Points on a hilly landscape, in no order, each with its height.
A ball rolls from a point to the lowest of its 3 nearest points, and stops where none of them is lower. Distance is the straight distance between rows; heights are no part of it.
K573 (h 61.6): [ -2   7  15  -4  31 -26  -2  15 -30  20  30 -24 -31   2   2  12   9 -25
  -3 -16  28  -3 -33 -20 -32]
K605 (h 11.8): [  8   4  27   7   7 -13  -4   7 -10 -17   9  16   5  12 -17  11   5   4
  25  36 -23   8  -5   0 -13]
K229 (h 31.3): [ 10  13  11  13  13  -7 -18   7   0   3  12 -17   4 -10  13  -7 -14  -9
   0 -32  25   8 -22 -32  -1]
K664 (h 34.5): [-17  39 -21 -13 -22 -27  14  -5   3   3  18  15   8   7 -12   4  31   7
 -10  18 -39  18  16   3   8]
K932 (h 61.5): [  1   4 -19  -6 -21 -23  18 -12   6  32  26  -8   0  -2 -13   3  17 -13
 -18   0  -2  13  19 -21  14]
K275 (h 44.6): [ -1  -5 -24 -16  13  33   1  20   8  20 -30  27  -1 -12  19 -13 -11  35
 -15 -11   6  -3  15  19  19]
K383 (h 64.6): [  1 -18  -2  -6  -9 -26  11 -15  -8  37  32 -14 -11  -1 -13  10  11 -23
 -11 -16   5   3   1 -16   7]
K764 (h 13.0): [  1  46 -25   1  -2   0  -3   9  17  -3 -15 -11  17  -8  23 -19  -1   5
  -2 -13  -3  19  -3 -12   1]
K446 (h 25.6): [  2  12   9  17  20  10 -28  12  -6  -4  -2 -23  10  -5  24 -11 -29  -9
  -5 -35  32   6 -20 -19  -5]
K639 (h 27.2): [ -6  32  -1  -6   1 -27   2  27  -7  32  34 -19 -17 -15   1  -2  17 -19
 -21 -10   0  12 -13 -26 -11]
K218 (h 57.1): [  1  -3  -9 -14 -22  37   6  -2  18  -6 -36  23 -17  -3  -2   8  25   3
   6  14 -13 -24  31  36   4]
K720 (h 52.4): [ -8  -1 -39 -12 -12  28   4   5  15   6 -29  10   2 -15  10  -6   2  19
 -13  -5   0  -3  18  18  13]
K310 (h 42.3): [ -2  37  18   9   6   4 -11   4  -6 -35 -17  29   8   7   3   2  11   6
  43  32 -36  -3  -2   3 -22]
K915 (h 59.8): [ -3 -25 -11 -10  17  28  -2   3  -5   2 -19   6  -2  -7  15 -18 -22  22
 -17  -8  16 -13   3  17  17]
K697 (h 8.0): [ -1 -20  -1  -6  15  34 -13  11   1  -8 -37  13 -12   3  12 -10 -26  23
   6   9   7  -7  -3  18   5]
K27 (h 32.1): [  4  -6 -11  10  -4  -3  -2  -5   8   0  13  -4   9  -7   0  -3  -8  -4
   2  -8   5  12  -4 -18   4]
K891 (h 28.9): [ -2  35 -11  14  12  15 -20  19  12   1 -23 -18   8  -6  25 -23 -28   0
  -3 -24  14  14  -4 -14   1]
K762 (h 31.4): [  0  24  -5  -4  -2 -28   8  14   2  23  24 -13  -3  -9  -1  -5  10  -8
 -14  -4  -3  15  -4 -27   1]
K925 (h 28.0): [  6 -22   1   3  -7 -15   8 -17  -1   9  25  -4   3   2  -7   9   3 -17
   4 -12   8   6  -2 -12   8]
K158 (h 31.6): [ -1 -11 -13   6  18  19 -15   3  -5  -6 -12  -9   6  -9  13 -22 -30   9
  -4 -18  14   4  -6  -6   4]
K875 (h 43.1): [  5 -18  -6 -14   2  36   6  16   7  14 -26  28  -8  -3   9  -5   4  36
 -12  -3  12 -21  23  34  18]
K105 (h 7.6): [  7  11  10  -4   2  23 -13   1   7 -21 -42  25 -20  11   9  -4  -6   4
  35  35 -18 -11   7  10 -15]
K334 (h 9.1): [  7 -30  29  10  -9 -25  13 -22  -3   2  25  -2  -5  22 -25  21  10 -24
   9  15  -4 -12   4  12   5]
K661 (h 20.6): [  1 -30   3  -3  22  25 -20   0  -5 -17 -31   7  -6   5  14 -10 -36  23
   8   1  15 -10 -11  13  -1]
K529 (h 8.1): [ 13 -39  38  10  -4 -10   9 -24   1 -11   9   5  -1  22 -19  20   0 -17
  22  15  -1  -7  -7  12  -2]
K384 (h 14.3): [ -2  17   9  16  26  14 -29  25  -2  -9 -27 -21   5  -2  32 -20 -44   0
 -11 -26  25   9  -8  -7   2]
K479 (h 35.5): [ -8 -31 -13  -2 -21   2  -1 -23  -1  25  32 -10   8 -14  -5   7   2  -9
 -21 -39  20  -8  -7 -19   6]
K345 (h 36.3): [  2 -39  10  -2   2  34   3  -6   1 -12 -28   7  -8   6  -4   1   9  19
  -5   9   9 -37  20  42   8]
K269 (h 22.3): [  2 -22  -1   5 -17  10   9 -16  12 -15 -15   1   4   4 -18   9  10   4
  11  17   6 -17  17  15   8]
K363 (h 8.5): [ 10 -12  13   1  -5 -18   5  -9  -2  -2   8   3  10   7 -13   5   4  -2
  17  13  -5   6  -6  -6   6]
K945 (h 21.1): [  2 -13  12  -6  23  27 -28  12   1 -17 -39   9 -16  18  11  -8 -35  23
  16  13   2  -4 -13  10   4]
K942 (h 34.3): [-13 -40 -17   6 -10  18  14 -20 -11   6   8  -3  17 -12   4  -8  -5   5
 -25 -22  25 -19  10   7  11]
K900 (h 47.1): [ -9 -13 -31   0  -2  25  -1   2  -7   6  -3  -2  10 -16  10 -23 -17  16
 -22 -20  21  -7   4  -1  18]
K726 (h 19.1): [ -9  15 -12  -5 -23 -29  29  -7   3  12  19   1   2   9 -28  10  29  -7
 -10  17 -23   6  29   5  17]
K211 (h 46.9): [ -8  13 -50  -5  13  24   2  23  13  20 -18  -2   4 -18  28 -26 -15  32
 -35 -32   4   6   7  -2  19]
K792 (h 36.1): [ -1   5 -23 -10  12  31 -10  18  15   2 -40  19  -9  -6  16  -8 -14  25
  -1  -6  -3   2   9  15   7]
K847 (h 22.6): [ -1  -2   2  10  29  15 -27   6  -6 -11 -11 -17   7  -8  24 -15 -35   2
  -6 -22  19   5 -13 -12  -1]
K415 (h 12.3): [ -2   9   7   8 -24 -24  24 -19  18  -2  14  -1  -2  10 -37  17  36 -10
  -1  21 -20 -18  35  18  17]
K203 (h 59.6): [  5  -1 -10   5  -9   8   1  -8  14  -9 -18   5   4  -1  -2   0  -3   6
  15  12  -1   4   7   5   2]
K806 (h 14.9): [-15  52  -9 -12  -7 -32  12  26   0   5  27  -3   0   0  -2  -4  22  -3
 -22   2 -39  23  -4  -5  -3]
K371 (h 35.2): [ -6  33 -13  -4 -10 -21   8  12  11  17  17  -8   9  -3  -2  -6  15   2
 -20  -4 -17  19   6 -24   3]
K985 (h 21.9): [  1  -3  -9  -3  27  27 -16  16  10  -7 -36   2  -8   1  16 -12 -32  29
   4   0   5   2  -4  15   6]
K893 (h 29.0): [ -4 -20   4   6  10  12 -23 -16 -19   7  22  -7  10 -11  16  -5 -26   1
 -15 -51  32  -8 -23 -16 -13]
K338 (h 10.3): [ -4  22 -11  -1 -15   1  10  -7   4  -4 -14  16  10   3  -4   4  17   6
  20  29 -19   6  12   5  -4]
K775 (h 46.5): [  5  36  15   6  12   3 -11   8   0 -24 -20  13   9   9   4  -5  -3  12
  33  23 -23   7   1  -2 -17]
K513 (h 24.7): [  0 -10  -7   7 -20 -13  11 -11  11  10  13  -4   8   2 -14   6  10  -3
  -1   5   1   9   6  -9  13]
K748 (h 63.2): [ -4   4 -12 -17   5 -32   1   0 -18  44  40 -26 -16 -17 -13   4  13 -25
 -14 -16   7  -1  -9 -25 -12]
K958 (h 36.8): [ -8 -32 -13   0   6  16 -14 -19 -26  13  22  -5  13 -14  16 -15 -27  10
 -23 -48  32 -15  -5 -10 -11]
K638 (h 77.5): [ -7  12 -19  -8 -17 -23   6  -2   1  45  33 -15  -9 -16 -12  -1  19 -15
 -22 -15  -1  13   7 -31   9]
K89 (h 15.2): [ 12  21  14   6   8 -19   2  13   3  -7   8   2  13   3  -4   0   1   6
  14  13 -15  16  -6 -14  -7]
K599 (h 24.8): [ -3  -1 -13   5 -26  15  14 -20  22 -11  -8   0   6  -2 -20  12  31   1
   7  14  -3 -16  34  23  10]
K774 (h 67.9): [  0 -15  36   3   6 -25  10  10 -16 -13  19  13 -11  15 -32  29   5 -14
  17  37 -23   7 -18  13  -9]
K926 (h 35.4): [ 13   6  22   8  20 -21  -2   9  -7   6  23 -10  -6  -6   3   5  -3 -14
  10  -8   3  14 -16 -18 -10]
K366 (h 49.1): [-10 -33 -23   4  -4  23  -1 -13 -19  16  11   1  12 -18  12 -21 -14  10
 -27 -36  29 -19   3  -7  11]
K767 (h 17.5): [-21  57  13 -11   5 -33   6  57  -3  -7  13  -8 -11   7  11  10   2 -33
 -23  -4  -8  22 -28  -4 -20]
K676 (h 10.2): [ -1 -24  15  -1  -6 -38  25 -16 -12   9  27  -9 -10  12 -31  20  14 -27
   0  20 -11  -7  13  11   6]
K637 (h 54.7): [ -1 -19 -13  -8 -11  33   7   0  15   0 -31  14  -8 -10  -2   1  12  15
  -5   5   6 -27  26  37  10]
K831 (h 57.9): [ -3 -17 -15 -10 -17 -17   2 -17  -1  39  37 -15 -10 -14  -7   6  10 -21
 -13 -31  14   0  -9 -27   1]
K163 (h 16.8): [  2  -4   4  -2 -13 -28  19  -6  -4  13  26  -1   1   7 -21  11  15 -11
  -2  10  -4   8  11  -4  12]
K495 (h 66.7): [  8  -6   6  -1   3 -30   5  -6 -14  23  30  -9 -16   1 -11  11   7 -20
  -5   0  -2   8  -8 -20   3]
K566 (h 44.7): [ -4  15 -25  -1  17  28 -13  23  16   7 -27  -1  -2 -13  23 -24 -24  24
 -17 -25   7   8   1   5  13]
K252 (h 9.4): [  2  48   8  17  11  -7 -18  28   5  -2 -13 -14  18   7  25 -17 -15  -8
   1 -21  19  20  -9 -19  -5]
K460 (h 14.7): [  2  18 -34  -1   0  17  -5   4  19  -1 -27  -5   5  -8  14 -18  -3  12
   0  -4  -7  15   7  -2   5]
K740 (h 68.3): [ -6   3  10   0  17 -33  13  28 -28  -6  31 -18 -25  -6 -14  14   2 -30
  -7  14 -12  10 -25  -4 -21]
K81 (h 53.4): [  1   6 -21  -4 -21  17   6  -6  11 -12 -25  12   1  -4  -2  -1   9   9
  14  20  -6  -5  17  20   3]
K643 (h 54.2): [ 12  -1   7 -27  -9  44   1  17  18   9 -31  51 -13 -10  22  11  19  23
 -10  -6 -10 -32  32  33  18]
K657 (h 47.0): [  3  -5 -25   5 -14   8   5  -4  13   4   0  -7  13 -12   0  -7  -6   3
  -8  -7   8   8   3 -10  11]
K710 (h 12.9): [ 16   6  16  12  13  -6 -11   4   1 -17  -4  -1  10   5   0   1 -11   4
  21  18   0  13 -14 -12  -6]
K476 (h 31.5): [-16  32  11  -6  -5 -17   6  18   0 -23  13  21  -4   7 -19  21  22  -1
  16  29 -51  13  -4   6 -15]
K481 (h 21.6): [ -2  53 -21   6  -3  -9   4  15  17  12   2 -13  19  -7  21 -23   5   2
 -20 -25   1  22  -4 -29  -1]
K636 (h 25.7): [  2  43  -7  -2   0 -19   0  19  10  24  23 -10   7  -6   8 -15  16  -5
 -16 -19   2  21  -6 -32  -1]
K347 (h 48.1): [  0  -9 -18 -14  -2  34   2   9  16   7 -38  19 -12  -9  10  -4  -3  26
   3   5  -1 -12  13  25   9]
K794 (h 15.1): [ -3  55  18  11  13 -18  -2  28   0 -15   4   2  12  12  13  -5   1  -2
   7   4 -14  19 -10  -2 -13]
K506 (h 28.3): [ -6 -41  -3   5 -11  11   3 -23  -7  -5  14  -2  17  -3   5   2 -10  -7
 -14 -23  25 -10  -3  -1   1]
K327 (h 21.7): [ -5 -37  -3  11 -17  17  12 -21  10 -11  -1 -12   8   0 -11   3  11   1
 -13 -11  14 -30  18  24  12]
K591 (h 23.0): [  5 -49  21  12 -11  15   4 -27   6 -29  -1  -9   9  16 -16  11   9  -6
   4  -6   7 -32  12  27   2]
K118 (h 22.0): [  8 -31  11  -3  -4  22 -16 -13   0 -24 -29  12  -3  12  -6   2 -17  12
  22  20   5 -16  -6  15  -1]
K537 (h 20.4): [  2  36 -13   1  -5 -12   8  -1   7  -2  -4   7  15   5   3  -2  11  11
  12  14 -25  20   6  -6  -3]
K303 (h 15.0): [-11  51   2 -14   7 -33   6  40  -5   4  26 -12  -6  -3   4  -5  16 -16
 -21  -6 -14  17  -8 -13 -14]
K320 (h 35.6): [ -3  26  15   6  -6   1  -2  -2  -2 -25 -11  30   4   6  -3   8  11   7
  35  37 -31  -1   3   1 -19]
K801 (h 32.0): [  7 -17  26  -5  12  29 -31   2   3 -24 -42  16 -14  15   4   2 -22  16
  27  27  -3 -10  -2   9  -9]
K433 (h 39.7): [  1 -38  -2  -5   7  31  11   4  -4  12 -19   7  -2   8  10 -10   3  29
 -15  -1  23 -35  22  39  21]
K296 (h 39.8): [ -4 -45  -5   4  -2  22  13 -20 -19  -4  -1  -3  10   2   7 -11  -7  11
 -22 -18  25 -27   9  26  11]
K883 (h 8.9): [  6 -19  13   8 -12 -26  23 -33  17   6  25 -18  -9  17 -38  17  29 -25
 -10   6 -14 -24  28  17  18]
K145 (h 54.6): [  5  -8   2  -9  13 -25  -2  -9 -18  39  34 -24 -19 -10  -3  10   9 -21
  -8 -23  22  -2 -20 -23 -19]
K454 (h 6.4): [  4  47  10  11   9 -15  -4  28   7   9   7 -11  13   1  16 -12  -3 -12
  -9 -19  10  18  -7 -29  -4]
K553 (h 74.9): [ -3  -9 -26   1 -23   0   7 -16   9  19  20 -12   9 -12  -4  -2   6  -6
 -15 -19   9   3   7 -23  17]
K622 (h 71.8): [ 12  -2  17 -18   4  40 -23  16  13 -13 -49  47 -34   8  15   4 -11  21
  19  17 -10 -17   6  19   1]
K490 (h 23.1): [ -6 -34  -6   5 -18  -5  10 -26   8   8  23 -11   7  -2 -11   7   9 -13
 -12 -23  17  -9   3  -4  15]
K862 (h 10.4): [ 12 -11  27   6  27  -2 -21  -8  -9   3  25 -16  -2  -1  16   7 -20 -12
  -1 -36  32   2 -35 -25 -21]
K800 (h 9.2): [  0  34  19   3  13 -22  -3  33  -7  11  23 -14  -9  -1  10  -3   0 -14
  -5 -11   4  16 -20 -23 -10]
K188 (h 33.1): [  3 -40  14  -1   2  31  -7 -10  -2 -19 -30  10  -8  11  -2   2  -5  14
   7  13  10 -31   5  35   4]
K920 (h 8.4): [ -5 -49   8   0   4  22   0 -23 -14 -17 -10   2   8   7   5  -5 -25   8
  -8  -2  25 -16  -5  14  -2]
K305 (h 21.8): [ 14  -9  23  11  23  -3 -19  -6  -8 -13   2 -13   8  -1  15  -2 -27  -3
  10 -13  15  11 -27 -14  -9]
K565 (h 22.4): [  3  30   2  12  16  10 -17  14  12 -13 -29 -10   7   2  18 -20 -21   8
  12  -6   7  17  -2  -6  -5]
K394 (h 9.3): [  4 -34  26  12 -14 -14  15 -31  13 -13  14  -4   1  24 -27  21  18 -19
   9  13  -3 -20  13  16   9]
K858 (h 72.1): [-12  18  -1 -10  17 -28   4  28 -39   3  33 -34 -31 -15  -5  10  20 -33
 -15  -1  17  -6 -26 -19 -38]
K486 (h 42.8): [  0 -20  -2  -2 -13  33   0  -5   5 -16 -35  14 -12   3   0   4   2   3
  17  20  -2 -20   8  24   3]
K540 (h 70.7): [ -9   3 -26 -25  -5 -44   4  -9 -34  41  40 -32 -18 -24 -24   7  31 -31
 -27  -8  15 -10   0 -21 -16]
K590 (h 15.4): [ -5  -8   0 -11  -3 -36  15  -2 -27  17  29 -15 -18  -6 -22  15  13 -34
 -15  16  -7   1  -2  -5  -4]
K106 (h 67.2): [  8 -10  21   2  12 -25   7  -3 -19   6  26   2  -8   7 -13  15  -3 -16
   6  12   0  12 -18  -8  -6]
K215 (h 24.2): [ -3 -27  -6   5   2   7 -12 -14  -5   2  17  -7   9 -13   9  -6 -18   1
 -12 -30  20   0 -17 -14  -1]
K519 (h 36.2): [-14  62 -22 -11 -11 -28   7  16  12  18  23 -10   7  -4   8 -14  29   0
 -32 -14 -18  20   2 -23   5]
K890 (h 11.3): [  3 -43  17   3   2  21 -13 -18 -11 -25 -15   4   8  10   4  -3 -24   6
   8  11  12 -11 -11   7  -4]
K198 (h 63.4): [  8  -1 -16   3  -2  12  -5  -5  11  -7 -16   1  11  -7   4 -13  -8   9
   7   3   2   9  -1   2   8]
K166 (h 35.9): [ 12 -21  25   4  -3  21 -15 -12   3 -26 -29  15  -7  12  -6   4 -10   3
  31  36  -2 -14  -5   7  -9]
K453 (h 16.7): [ -3 -32   1   1  18  19 -15 -16 -18  -8   1  -2   7  -1  14 -11 -31   9
  -9 -20  22  -3 -14  -6  -4]
K149 (h 63.7): [  4  -1   1 -23  -8  41  -6  10  19  -4 -46  41 -27  -1  14  11   4   9
  12  10 -12 -20  18  26   4]
K656 (h 34.0): [ -1  26 -28   1 -10  -9   1   4  13  24  19 -17  10 -16   5 -14  11  -1
 -20 -23   1  18   0 -33   5]
K597 (h 56.7): [  2  22 -46  -7 -21   8   9 -13  17   4 -13   4  17  -7   0  -4  16  10
  -1   3  -4   9  21   2   4]
K863 (h 9.7): [  3   1  13   6 -22  -3  10 -13   6 -13  -7  20   4  11 -21  17  21  -5
  29  32 -11 -16  20  10  -2]
K493 (h 25.1): [  7  41 -13  11   6   2  -5  11  16  -8 -21 -12  16   3  21 -23  -6   6
   6  -8  -4  20   0  -7  -7]
K701 (h 22.2): [  0 -35  15   4  25  12 -27 -18 -23 -13   2  -7   6  -7  15  -2 -41   7
 -11 -33  26  -3 -20 -10 -16]
K335 (h 47.6): [  8  -6  -5 -20   7  39  -7  22   9   6 -37  37 -13  -2  14   2  -4  34
  -1  -1   2 -16  11  25  16]
K190 (h 36.6): [ -1 -47  13  -2   9  33  -5 -14 -11 -16 -22  11  -6  12   8  -4 -11  12
  -3   5  19 -28   4  32   5]
K444 (h 13.7): [ -6  24   6   9  27  21 -31  25  15 -10 -41 -11  -1  12  25 -21 -37  10
   4 -13  11  17  -7   5  -1]
K873 (h 40.7): [ -1  11 -38  -8 -12  20   5  -8  18  -1 -26   5   5  -4   4  -6   4  15
   2   2  -6   8  14  11   8]
K711 (h 15.3): [ -1  -6  15   2  -6 -30  16  -6 -14  14  24   2  -5  12 -22  14  10 -11
   4  22 -17   8  -1   0   5]
K236 (h 14.8): [ -5  23  -5  -7  -3 -31  13  20  -6   5  23  -2  -3   1 -15   6  15  -4
  -9  16 -28  20  -2 -13  -4]
K237 (h 59.0): [  0  19 -28 -17 -26  28  11 -10  22   1 -39  23 -10 -10   9   8  29   7
   3  11 -18 -12  31  34   5]
K754 (h 36.9): [  1   4 -26   3  -5   9  -2   3  12  10   7 -13  15 -17   5 -13  -7   3
 -12 -20  12  10  -2 -18   7]
K45 (h 7.5): [ 11 -28  18   5   8 -11  -8 -19  -6   1  22  -4  -3   1   8  14 -11 -13
   9 -16  12   4 -25 -14  -6]
K392 (h 45.5): [ -1   3 -28 -22   0  36   4  18  18  15 -38  29  -8  -9  18  -3   1  29
  -7  -6  -6  -7  15  26  15]
K491 (h 5.6): [ -6  -8 -30   4 -13  11  -2  -6   0  17  17 -15  15 -27   5 -14 -10   5
 -24 -38  17  -2  -3 -24  14]
K457 (h 32.5): [ 13 -38  30   7  -3  18 -12 -21  -5 -35 -21   9  -1  13  -9   6 -11  -1
  30  26   8 -21  -8  16  -8]
K29 (h 26.3): [ -9  -2  -8 -11 -18 -33  18 -13  -5  33  33 -13 -13  -5 -27   6  20 -27
 -25   0  -6   3  17 -11  16]
K17 (h 12.8): [  1 -18   6   4 -18 -26  22 -22   2  15  25 -11  -6  10 -26  15  20 -25
  -8   5  -4  -3  16   6  14]
K502 (h 32.6): [-15  48   8  -7   1 -24  10  29   1 -16  14  10   0   6  -4   6  21  -2
   5  12 -47  20 -14   4 -12]
K677 (h 19.7): [  2 -29   7  15 -19   1   7 -24  10  -5   5  -6   9   6 -16   9  10 -12
   2   4  10 -13  11   9  11]
K987 (h 67.4): [  6 -28  30  -1   9 -36  17  -6 -26  -5  25   3 -15  11 -19  23   3 -23
   9  27 -10   3 -13  10  -8]
K449 (h 42.1): [  8 -15  20   0  18  14 -21  -6  -2 -27 -26  -1  -1   9   3  -5 -32  11
  22  19   6  -1 -15   2  -8]
K902 (h 15.5): [-11  -1  18  -3 -14 -31  18   1 -10  -3  16   6  -6  14 -41  30  19 -16
   7  37 -31  -5  11  19  -1]
K687 (h 33.7): [ -4  23  25   0  12 -28   7  26 -12 -14  19   4  -6   3 -13  15   2  -6
   7  18 -31  17 -19   1 -17]
K551 (h 12.5): [ -6  -2   0  -2 -13 -37  27  -3 -12  17  29 -14 -10   1 -31  14  21 -22
 -14  18 -18   3  14   5   8]
K483 (h 52.8): [  7  -8  -4   1   0  16 -14  -4   2 -16 -27   6   3  -3   2  -8 -19  13
  18  16  -1   4  -5   3   0]
K35 (h 28.8): [  4 -16   0   5   6  10 -12  -7  -1 -15  -3  -6   9  -3   5  -6 -22   3
   5  -2  12   4 -19  -8   4]
K980 (h 6.7): [ -8  18  10   2 -26 -12  20  -8   3  -8   4  24   2   8 -20  13  29  -2
  15  31 -34 -10  24  13   0]
K124 (h 10.1): [-13  30   2  19  25  18 -30  35  10  -6 -43 -19   2  10  37 -21 -40   4
  -4 -22  25  17  -3   1   4]
K382 (h 17.9): [-11  36   9  -4  12 -29   7  44 -19   7  28 -22 -20  -7   0   5   8 -26
 -19  -2   0  12 -23  -9 -22]
K907 (h 10.9): [  6  36  24  11  20 -25   0  34  -8  -2  16  -6   3   2   7  -1  -1  -8
  -2   0  -2  19 -22 -12 -12]
K594 (h 33.0): [  5  14  -2  -1 -14  23  -1  -8   4 -19 -36  28  -9  -3   2   2  13   4
  33  36 -18  -9  20  12 -11]
K737 (h 67.7): [  3 -16  21  -2  24 -35  10   6 -34   7  34 -14 -26   0  -7  17   0 -25
   3   5  -3   4 -23 -10 -24]
K435 (h 16.4): [ 12  -8  23  13  23   5 -27  -6  -9 -12   6 -17   3  -5  22   1 -32  -4
  -1 -32  32   3 -28 -18 -11]
K596 (h 57.2): [  3  -4  -8  -2 -10 -17   7  -7   4  33  30  -8  -2  -8  -9   4  10 -15
  -8 -15   4  11  -5 -26   7]
K51 (h 38.0): [  7  28  -6   6   8   9  -9   5   5 -13 -21  -3  11   0  13 -16 -13  12
  14   9  -9  10   2  -4 -10]
K512 (h 16.9): [ -2 -36   7   8 -18 -14  19 -28  20   6  17 -11   2  11 -20  15  18 -21
  -8 -10   3 -16  15   8  15]
K362 (h 8.7): [ 13 -13  30  11   9 -12  -7  -9 -10 -16   8   8   4  12 -11  12 -11  -4
  24  25  -3   7 -15  -4  -8]
K71 (h 37.7): [  7 -57  13   4  15  31  11 -20  -5  -7 -11  -9  -4   7   0  -9  14  22
 -15  -6   7 -47  28  44   6]
K159 (h 12.6): [ -2  39  11  -1   9 -26   7  24  -2   3  19  -6   8   3   3  -6   7  -8
  -1   5 -18  20 -13 -15  -6]
K760 (h 25.5): [  8   2   2  10  11   1 -14   2   1 -13  -3 -11   8  -3   6 -13 -18   2
  12 -12   9  11 -13 -14  -3]
K886 (h 12.7): [ -3 -34   2   3  -5  20   1 -12  -1 -16 -14   3   6   4   0  -3 -11   6
   2   6  12 -15   2  19   6]
K678 (h 8.8): [-12  33  -6  -4 -34 -13  24 -22  10  -6   7  24   4   6 -24  20  46   2
   4  22 -32  -6  33  18   9]
K810 (h 13.9): [ -1  -1  22   5  -6 -22   7   2  -6  -2  11  18   6  10 -25  20  13  -6
  23  31 -25   5   1   5  -2]
K64 (h 37.5): [  3  10 -20   3  12  21 -12  12   8  -5 -23  -8   8  -5  19 -19 -26  12
  -1 -10   1   9  -1  -4   0]
K97 (h 30.9): [-20  42  -5 -10 -10 -22   8   7   1 -15  13  22  10   5 -10  12  31   8
  13  19 -52  11  -2   2  -7]
K972 (h 13.1): [ -3  17 -16   3 -22 -16  19 -13   7  10   5   7  12  -2 -13   6  24   4
   3  18 -15   7  21  -2   9]
K432 (h 33.2): [ -2 -26 -20   2  -9  22   0 -10  -1  -3  -6  -4   9  -4   4 -11 -15   9
 -10  -6  20  -4  -4   5  11]
K516 (h 54.4): [  7  17   2   3  15  16 -21  12  11 -17 -36   0  -3   7  13 -13 -18  16
  20   8  -7   6   2   8  -8]
K580 (h 8.6): [ 12 -11  33   5  25 -14 -13 -13 -15   7  26 -15 -13   0   9  12 -13 -12
   7 -19  23  10 -35 -21 -23]
K376 (h 20.5): [ -2 -27 -16   0 -13  22   7  -9   7  -3 -17   3   7  -6  -6   1   0   8
  -3   1   9 -12  15  21  12]
K243 (h 3.8): [ -6  29  -1  -3 -24  -3  12 -12   2 -12 -10  35   3   2  -7  13  34   7
  28  32 -31  -2  23   8  -7]
K465 (h 27.8): [ -4  40   4   2  -2 -14   6  10   5 -19   3  17  10   7  -3   5  17  15
  20  21 -35  10   2  -3 -10]
K295 (h 33.5): [  1  47 -27  -3 -10  -8   8  -3  17   1  -6  -2  18  -3  12 -13  17  12
  -1  -4 -22  20   6 -12   5]
K651 (h 7.0): [ 12 -35  22   6   0 -13  -1 -19  -7  -8  14   0   6  13  -7  14  -6 -12
  20   8   8   1 -15  -2  -4]
K212 (h 37.3): [  2 -54  26  -5   8  28  -6 -16 -15 -22 -19   7  -6  20   3  -2 -12  12
  -3   7  18 -29   1  26  -3]
K380 (h 43.2): [ -2  -6  -5  -1   2 -10  -8  -8   2  27  28 -15   0 -12  -1   4   2  -8
 -10 -33  17   1 -15 -32  -3]
K405 (h 11.4): [ -6 -47   1   3   7  18  -5 -18 -26  -4   0  -1  12   0  16  -9 -32   5
 -18 -22  27 -14  -5  10  -5]
K531 (h 50.9): [  3  12 -21 -11  -8  26  -3   3  13  -3 -36  23 -12   1  10  -6   7  13
  19  15 -17  -4   9  16  -4]
K633 (h 13.8): [ 10 -18  36   9  -3  -5  -2 -14  -8 -22  -2  15   4  15 -18  17   1  -4
  35  37  -9  -4  -4   5  -9]
K607 (h 35.7): [  2  16 -16   9   5   6 -12   6   8   7   1 -15  11 -14   9 -17 -13  -3
  -5 -24  14  11 -10 -25   4]
K430 (h 26.6): [-16  46 -29 -20 -11 -34  14  12  -1  29  34  -7  -1  -8 -10  -7  29  -7
 -29  -4 -28  26  11 -21   3]
K756 (h 34.1): [  8   5  13   5  15 -16  -8   4  -6  16  25 -16  -4  -2   9   1  -2 -10
   3 -19  19  12 -21 -25  -8]

Where does a ball stop that starts at each point below?
K237 => K105
K677 => K651
K775 => K243
K806 => K454
K958 => K920
K158 => K124
K486 => K920
K862 => K651
K858 => K454
K483 => K697
K303 => K454
K900 => K920
K794 => K454
K748 => K651
